Each row is a point on a tangle of strands that fork, close into loops and nearly touch. The rows are in no order.
(in the rows, 128 means zero)
Two points are linked if the straight distance between their rows is under 102. Some points are linked to none.
k355: [130 188 152 143 157 146 119 142  84 118 112 135 101 115 116  91 153 165
 117 103 172 117 153 118 159]
k532: [125 122 178  86 128 104 109 178 174  88  77 151 104 134  89 157 115 157
  95 104 133 125  72 111 162]
k80: [126 135 133 158 155 138 190 154 103 193  91 120 176 142 124 142 117 159
 176 142 144 137 103 138 162]
k836: [132 183 159 134 157 126 117 141  55 123 129 138 101 104 117  82 134 168
 145  88 159 137 152 133 165]
k31: [161  90 149  80 141 127  72  82 130  54 155 190 111 105 129 157 151  98
 107  76  85 139 105 138 104]
k946: [110 159 149 101 113  79  85 176 109 136 121 111 102 129 110 101  71 152
 159 118 139 157 115 127 180]
k489: [101 191 128 152 116 120 109 147 145 142 131  89  98 136 108  91 121 133
 118 144 185 110 168  73 160]
k315: [ 89 164 156 126 124  80 142 194 161 152 103  96 104 130  97 120 102 159
 148 131 172 130 131  59 191]
k414: [118 157 115 189 149 136 202 131 108 183 129  96 146 127 123 125 150 146
 156 148 167 105 155 104 145]
k157: [118 134 132 117 137 107  91 108 161  60 146 155  53  95 116 135 171 134
  83  84 131  99 153  95 113]
k587: [131 171 148 171 156 159 155 146 104 131  82 145 124 117 116 120 166 177
  98 119 173  94 148 117 152]
k731: [157 142 170 106 163 134 108 121  64  89 124 178 111 101 119 120 150 146
 132  69 117 152 120 148 137]
k465: [ 83  96 133  85  91  59  92 185 194  96 120 120  88 111  99 161  64 153
 114 125 105 121  81 124 128]
k441: [170 134 121 172 158 173 161  94 128 141  88 164 160 134 133 152 203 109
 100 118 161 108 155 104 110]
k167: [147 158 139 131 128 182 102 124 137 162  85 115 189 181 125 104 102 106
 124 176 169 143 100 138 150]
k54: [123 162 133 121 111 134  65 137  74 109 142 114  98 116 132  60  95 137
 121 133 134 144 154 175 136]
k773: [148 156 132 129 157 147 145 102 137 142 130 132 142 150 123 122 168  96
 136 117 170 138 148  73 151]
k979: [164 112 161  91 151 128 148 118 168 117 107 162 150 158 120 167 165  89
 131  96 129 156 101  68 153]
k97: [107 154  93 135  97 121  92 106 112 140 191  75 103 133 143  63 108  93
 140 160 136 140 178 132 118]
k601: [116  78  73 139 101 125 183 116 141 171 157  98 170 139 155 154 103 111
 151 175  86 130 111 170  78]
k506: [126 102 107 110  91 144  76 110 134  95 153 125 115 130 150 109 106 108
  87 159  92 123 127 184  87]
k146: [147 124 176 102 152 120 133 150 142  94  84 173 120 129 102 161 146 151
 105  83 133 129  87 101 158]
k125: [ 83 104  94 137 105  81 179 152 129 174 169  79 131 126 133 144  90 140
 181 148  99 129 122 129 125]
k515: [166 130 109 143 133 183 132  89  92 165 123 125 187 155 150 106 127  93
 136 165 130 154 131 170 110]
k647: [116 141 128 143 167 114 137  91 149  71 152 161  52  78 131 143 208 147
  90  81 141  78 183  78 101]
k853: [ 76 114 117 104  93  31 146 182 163 143 158  89  89 116 107 148  75 144
 175 124 110 136 120  90 152]
k869: [121 127 141 155 145 138 150 159  90 128  93 143 124 109 126 131 124 199
 125 112 122 105 115 167 137]
k59: [131 126 123 145 140 131 178 134  86 188 124 108 180 144 136 130  99 137
 188 147 127 153 107 156 146]
k831: [ 77 148 116 127  95 109 122 168 161 191 130  58 157 156 121 109  59 119
 179 192 149 140 120 101 154]
k891: [ 90  73 120  82  90  59 110 161 192 105 148 116 107 119 114 170  68 135
 127 130  87 127  66 135 107]
k341: [117 125 107 105  86 138 104 141 193 132 120 106 141 169 125 139 106  96
  99 173 128 122 103 115 124]
k688: [169  84 103 168 151 173 154  65 101 124 131 155 146 109 168 133 183 104
 111 126  99 119 167 177  54]
k943: [132 124 104 111  91 160  79 120 152 116 128 121 142 155 141 116 107 101
  86 171 113 122 117 161 103]
k275: [ 97 129 152  92 117  54 111 193 123 138 120 120 102 122 104 130  69 163
 174 110 127 162  96 120 186]
k374: [129 162 146 136 156 126 129 135  47 145 141 121 126 114 132  83 115 158
 172 108 139 156 143 158 163]
k212: [116 130 125 133 135 116 148 146  71 161 141 116 141 120 138 109  96 159
 178 131 114 147 118 176 150]
k144: [ 90 129 135 125 101 105 153 185 215 136  90  99 123 141 108 154 115 142
 104 161 148  98 109  71 148]
k343: [ 75 110  93 117  86  52 160 157 152 167 186  65 116 128 126 141  75 123
 192 148 102 139 134  98 132]
k513: [179 137 123 160 148 195 131  85  87 151 105 149 182 144 146 111 160  94
 123 139 140 144 149 154 109]
k774: [180 119 136 163 168 171 151  88 117 117  82 196 154 115 141 165 219 116
  96  85 137 115 152 107  95]
k947: [154 106 157  89 128 154  53 110 148  55 112 183 111 123 117 148 140 115
  70  96 106 122  97 143 110]
k783: [163  72 134 117 144 135 157 104  95 119 118 170 165 113 136 167 124 139
 139 109  78 149  82 184  96]
k243: [128 136 145  89 126  96  82 132 147  71 133 152  69 116 106 132 134 129
  97  84 131 131 121 101 142]
k834: [174  71 113 153 158 149 175  58  87 129 151 161 154 102 166 147 181  99
 149 104  86 138 156 166  63]
k463: [112  87  83 158 105 142 149 102 135 123 163  99 120 113 158 122 121 130
 109 167  86  96 151 189  58]
k953: [146  85 121 101 112 147  90  89 101  93 158 143 135 117 151 114 111 105
 108 145  76 144 117 199  83]
k730: [188 121 167  93 139 167  82 103  86  98 113 191 165 138 133 133 142  94
 117  96 110 170  99 146 133]
k131: [130 160 122 163 149 145 170 111 124 173 122 104 159 151 123 120 141 115
 148 148 174 128 145  95 148]
k21: [149 120 150  77 139 102  84 106 125  69 156 173  92 113 117 136 150 101
 126  68 115 151 120 103 136]
k271: [186 104 147  93 149 158 118  95 159 127 103 175 184 170 134 160 169  57
 135 109 129 165 103  85 141]
k105: [105 113 156  92 108  85 107 185 182 105  95 130 103 129  99 154  93 160
 112 118 123 122  83 112 154]
k250: [108 147 124 188 153 133 194 157  96 176 102 112 144 116 124 132 137 180
 154 136 152 102 144 129 157]
k214: [100 133  87 195 119 131 201 135 135 188 146  74 143 130 133 135 134 139
 145 170 138  92 158 115 116]
k186: [116 173 138 118 109 103  64 161  91 135 135 106 105 126 117  70  67 140
 151 130 149 157 136 144 168]
k477: [134  88 110 113 132 104 153  84 100 112 194 128 114 106 146 129 135 112
 159 115  81 147 136 158  95]
k665: [104 172 111 157 107 150 103 142 145 125 122  98  94 127 126 100 137 141
  82 150 158  88 169 112 131]
k760: [107 135 119 123  95 128 121 149 203 123 108 107 116 152 117 141 125 121
  85 159 145 100 125  91 130]
k563: [108 149 107 133  97 122  86 121  87 125 178  84  88 113 150  50  96 121
 131 156 125 135 180 172 113]
k92: [ 79 131 143 122 114  79 169 194 168 178 109  85 138 134 112 145  94 154
 171 150 141 134 108  78 172]
k52: [193 113 144 101 138 177  99  87 119 126 113 179 191 162 141 145 150  63
 126 114 118 169 106 125 122]
k896: [161 127 155 105 156 142 107  94  61  90 152 168 117 102 140 109 159 118
 132  88 106 154 143 156 116]
k789: [104 177 141 126 125  93 124 155 142 143 131  99  95 131 102 102 116 134
 141 120 174 131 148  67 175]
k762: [ 83 111 129 102 103  35 134 183 129 135 155 105  91 106 113 141  64 164
 182 107  98 144 109 123 155]
k87: [144 128 157  74 110 132  54 135 149  66 108 167 101 137 111 131 123 115
  77 107 121 133  93 128 138]
k166: [ 86 111 146 122 119  84 191 195 206 154  85 100 143 139 111 173 114 152
 140 151 138 117  90  71 160]
k391: [121 144 108 185 131 178 144 110  90 140 135 102 114 109 154  87 153 139
 107 160 136  94 186 173  92]
k915: [160 139 128 116 132 163 122  97 117 176 117 122 204 180 136 114 103  77
 161 172 144 172 104 139 135]
k172: [159 102 170  98 159 115 151 122 161  91 103 182 127 128 104 182 164 124
 118  75 120 136  92  84 139]
k380: [178  85 147 116 139 162 131 126 108 120  71 186 181 134 126 172 127 131
 114 116  97 148  69 183 108]
k405: [ 74  69  98 154 114  69 167 130 178 109 177  95  83  68 121 163 103 183
 127 124  92  84 132 132  73]
k980: [116 142 100 141 111 151  99 108 156 105 143 114  94 128 140 109 159 113
  78 144 134  88 167 125 102]
k293: [150 110  97 172 137 179 149  82 101 130 137 127 132 117 165 110 171 109
 104 150 116 104 175 179  64]
k431: [159 124 139 158 174 167 141  85 118  88 104 187 114  92 137 154 212 141
  84  86 130  96 164 119  85]
k562: [ 78 119  98 166 108 109 188 174 141 186 131  78 150 128 130 146  99 161
 161 166 122 101 127 128 133]
k888: [ 84 150 108 157 100 133 140 166 150 190 124  67 155 149 121 119  81 137
 154 187 149 115 131 112 143]
k695: [146 119 119 117 141 129 130  81  84 108 184 135 117 117 154 105 153  96
 143 111 104 148 157 145 105]
k350: [116 122 110 123 120 105 151 120 148 117 149 119 105 124 126 142 133 130
 122 122 114 116 130 111 117]
k397: [176 150 133 164 157 188 152 107 109 157  70 159 178 147 127 134 177 122
 110 126 164 123 138 121 126]
k884: [157 145 178 109 158 145 113 130  98  88  97 183 117 118 108 139 166 143
 107  73 138 134 114 118 149]
k945: [154 143 124  75 124 133  56  92 150 101 160 141 127 160 137 104 135  56
 129 118 136 158 131  97 148]
k208: [162 120 106  66 118 123  48  73 159  87 189 146 121 155 155 117 148  34
 131 115 116 151 141  98 135]
k596: [101 116 139 173 155 118 172 157  80 136 114 134 111  87 133 131 121 217
 145 103 116  97 131 176 132]
k58: [135 149 136 163 138 169 139 144 110 130  75 143 137 129 126 130 149 175
  90 131 148  95 130 153 131]
k210: [130 120 114 162 158 138 153  88 151  91 135 154  88  95 136 154 205 139
  89 103 134  76 171 100  92]
k798: [104 152 104 155 106 150 125 141 122 167 131  84 146 144 132 100  96 133
 133 172 140 120 136 146 131]
k286: [112 144 105 169 117 160 139 128  99 150 139  95 130 124 147  92 120 137
 123 162 130 107 161 170 109]
k685: [140 151 119  99 117 137  85 108 133 123 153 120 131 156 131 102 126  84
 131 138 142 148 133 108 144]
k958: [145 167 131 144 128 192 103 120 148 144  80 125 163 170 123 110 134 109
  92 161 176 119 129 119 138]
k180: [115 150 104 123 102 126 110 115 134 146 164  93 124 150 131  95 108  96
 136 156 141 138 147 113 137]
k450: [ 88  58 106  99  96  81 133 153 186 116 149 114 134 113 126 180  68 143
 133 141  74 121  61 160  80]
k452: [153  68 110 114 132 112 172  86 112 130 159 143 160 125 145 164 127 103
 160 117  76 158 103 161  93]

A tip is a point with one link. Name the tips that can be reached along the links from each point below, in the order of the rows.
k798 -> k773, k831, k834, k208, k596
k92 -> k953, k980
k431 -> k958
k105 -> k730, k380, k450

A fork is a point with three links, a tip a point with one. Leave the first point through the second and follow the links. Name the first fork or tip that comes.
k731; k896 -> k380
k166; k144 -> k953
k374; k212 -> k414
k243; k157 -> k958
k953; k506 -> k980
k834; k688 -> k798
k146; k172 -> k730
